Each row is a point on a landscape with many valleys, with its height.
A ball rolls from a point to whichever of its 4 nearest points has the largest drop for the distance, and stops where none of them is lower. Distance is the straight distance between rows; heights are no part of it.
J248 (h 25.8): -14; -2; -2; 6; 21; -6; -28; -21; -10; -15; 3
J939 (h 45.1): 28; -17; -59; 51; 53; -15; 2; -5; -42; -7; -21
J983 (h 70.4): 35; 14; -6; 58; 54; -22; -27; -2; -41; 33; -18
J713 (h 45.0): 19; 13; -11; 33; 27; -10; -51; -5; -34; -11; 7
J698 (h 25.6): -10; -3; -14; -38; -47; 17; 59; 28; 27; 10; -8
J489 (h 47.7): 21; -5; -32; 51; 53; -17; -16; -11; -37; 5; -18
J71 (h 47.5): 26; 6; -60; -4; -74; 28; 57; 27; 18; 33; 8
J620 (h 60.4): 37; 20; -3; 60; 42; -13; -40; 2; -38; 29; -4
J585 (h 42.0): 17; 21; 13; 32; 16; -15; -54; -1; -23; 13; 19
J662 (h 21.3): -11; 6; 7; -8; -4; 4; -22; -8; 5; -21; 10
J451 (h 15.2): 12; 8; 7; -16; -51; 12; -29; 17; 23; -31; 26
J571 (h 15.8): -42; -11; 21; -35; 11; -1; 35; -11; 4; 2; -12
J295 (h 28.0): -11; 5; -12; -21; -50; 16; 61; 28; 26; 21; -4
J821 (h 54.7): 19; 13; -71; 0; -68; 27; 70; 22; 7; 49; 2
J597 (h 15.6): -18; -4; 8; -31; -23; 11; 12; 7; 22; -19; 2
J918 (h 53.5): 41; -13; -56; 67; 53; -10; -1; 13; -43; -3; -24
J387 (h 41.4): -7; 11; 38; 3; -24; 0; 55; 22; 43; 71; 1
J835 (h 48.7): 1; 14; 36; 25; 34; -20; -22; -9; -14; 48; -4
J352 (h 44.5): -32; 0; 44; -4; 17; -11; 29; -8; 16; 45; -11
J226 (h 45.7): 5; -17; -34; 37; 61; -17; -2; -20; -36; -4; -23
J53 (h 12.6): -13; 16; 43; 4; -3; -6; 4; 1; 25; 40; 3
J444 (h 30.7): -1; -21; -18; -6; 28; 0; -16; -28; -13; -38; 0
J741 (h 24.7): 20; -10; -4; -24; -9; 12; -37; -14; 2; -55; 12
J103 (h 48.1): 16; 14; 2; 41; 36; -13; -42; -6; -31; 3; 1
J57 (h 29.2): -18; -16; -9; -5; 31; -5; -9; -30; -12; -25; -9
J932 (h 21.0): 10; 6; 7; 8; 4; -6; -48; 1; -6; -18; 14
J549 (h 19.5): -22; -5; 13; -37; -23; 9; 28; 14; 20; -4; 1
J327 (h 16.9): -4; 14; 19; 12; -8; -3; -28; 4; 8; -2; 17
J785 (h 17.6): -26; -8; 15; -14; 10; 1; 5; -13; 3; -9; -4
J673 (h 29.6): -25; 5; 27; -14; -16; 2; 37; 13; 21; 21; -12
J634 (h 23.2): -5; -12; -1; -4; 4; 0; -29; -13; -3; -33; 11
J697 (h 15.5): -11; 17; 34; 1; -22; -3; 5; 15; 24; 24; 11
J77 (h 31.8): 14; -18; -28; 6; 24; -7; -36; -25; -27; -39; -3
J122 (h 25.7): -12; 8; 21; 8; 10; -9; -15; -13; -6; 5; 7
J273 (h 22.5): -29; -1; 25; -12; 7; -5; 14; -12; 5; 8; -10
J90 (h 61.2): -22; -18; -6; 12; 55; -14; 4; -33; -24; 5; -22
J381 (h 13.6): 3; 20; 21; 5; -30; 1; -27; 16; 15; -7; 24
J36 (h 45.9): -9; 3; 10; 24; 50; -22; -3; -20; -19; 28; -15
J971 (h 20.7): -1; -11; 2; -30; -15; 11; -15; -11; 15; -41; 5
J434 (h 9.5): -38; -12; 19; -26; 6; 1; 27; -8; 6; -4; -7
J674 (h 31.9): 2; 13; -14; -1; -56; 18; 63; 35; 31; 46; 3
J428 (h 31.6): 10; -27; -17; -74; -47; 22; 59; 12; 17; -23; -10
J353 (h 41.5): 5; 8; 3; 38; 36; -16; -25; -12; -22; 9; -6
J780 (h 18.6): 7; 13; -3; -7; -60; 12; 20; 37; 34; 9; 14
J514 (h 24.4): 17; -30; 1; -43; -15; 18; -13; -25; 10; -58; 7
J551 (h 35.8): -1; 21; 29; 19; 20; -13; -33; 1; -3; 26; 7
J360 (h 2.0): -7; 4; 11; 18; 36; -16; -13; -18; -16; 22; -8
J218 (h 33.4): 17; -20; -46; 23; 41; -8; -17; -19; -36; -25; -6
J849 (h 36.3): 33; -5; -45; 45; 46; -7; -33; -3; -43; -17; -8
J228 (h 20.0): 18; 3; 2; -3; -9; 2; -45; -8; -5; -39; 26
J22 (h 22.6): -3; -13; -1; -48; -44; 18; 33; 14; 26; -20; -3
J610 (h 16.5): 13; 15; 12; 2; -25; 7; -50; 14; 5; -24; 32
J291 (h 27.1): 15; -21; -9; -64; -53; 21; 37; 10; 26; -26; -4
J840 (h 13.7): -41; -7; 32; -7; 34; -8; 30; -13; 5; 30; -21
J334 (h 8.0): 6; 9; 11; -14; -41; 10; -11; 19; 24; -14; 22
J819 (h 22.7): -17; 12; 34; -8; -21; -1; 19; 13; 25; 24; 0
J343 (h 21.4): -23; -9; 1; -56; -29; 21; 41; 12; 18; -16; -7
J503 (h 14.8): 2; 5; -10; -33; -53; 18; 32; 26; 30; -11; 2

Where does a ball stop that starts at each point below?
J673 -> J53
J352 -> J434
J327 -> J334

Call two points neighbours if one is among the 4 nearest of the other. Go from one point of each pair to the other, from neighbour to neighbour, staying as low as possible. Name the highest point that can't be avoided.
J334 / J360 -> J122
J503 / J334 -> J780
J334 / J434 -> J549
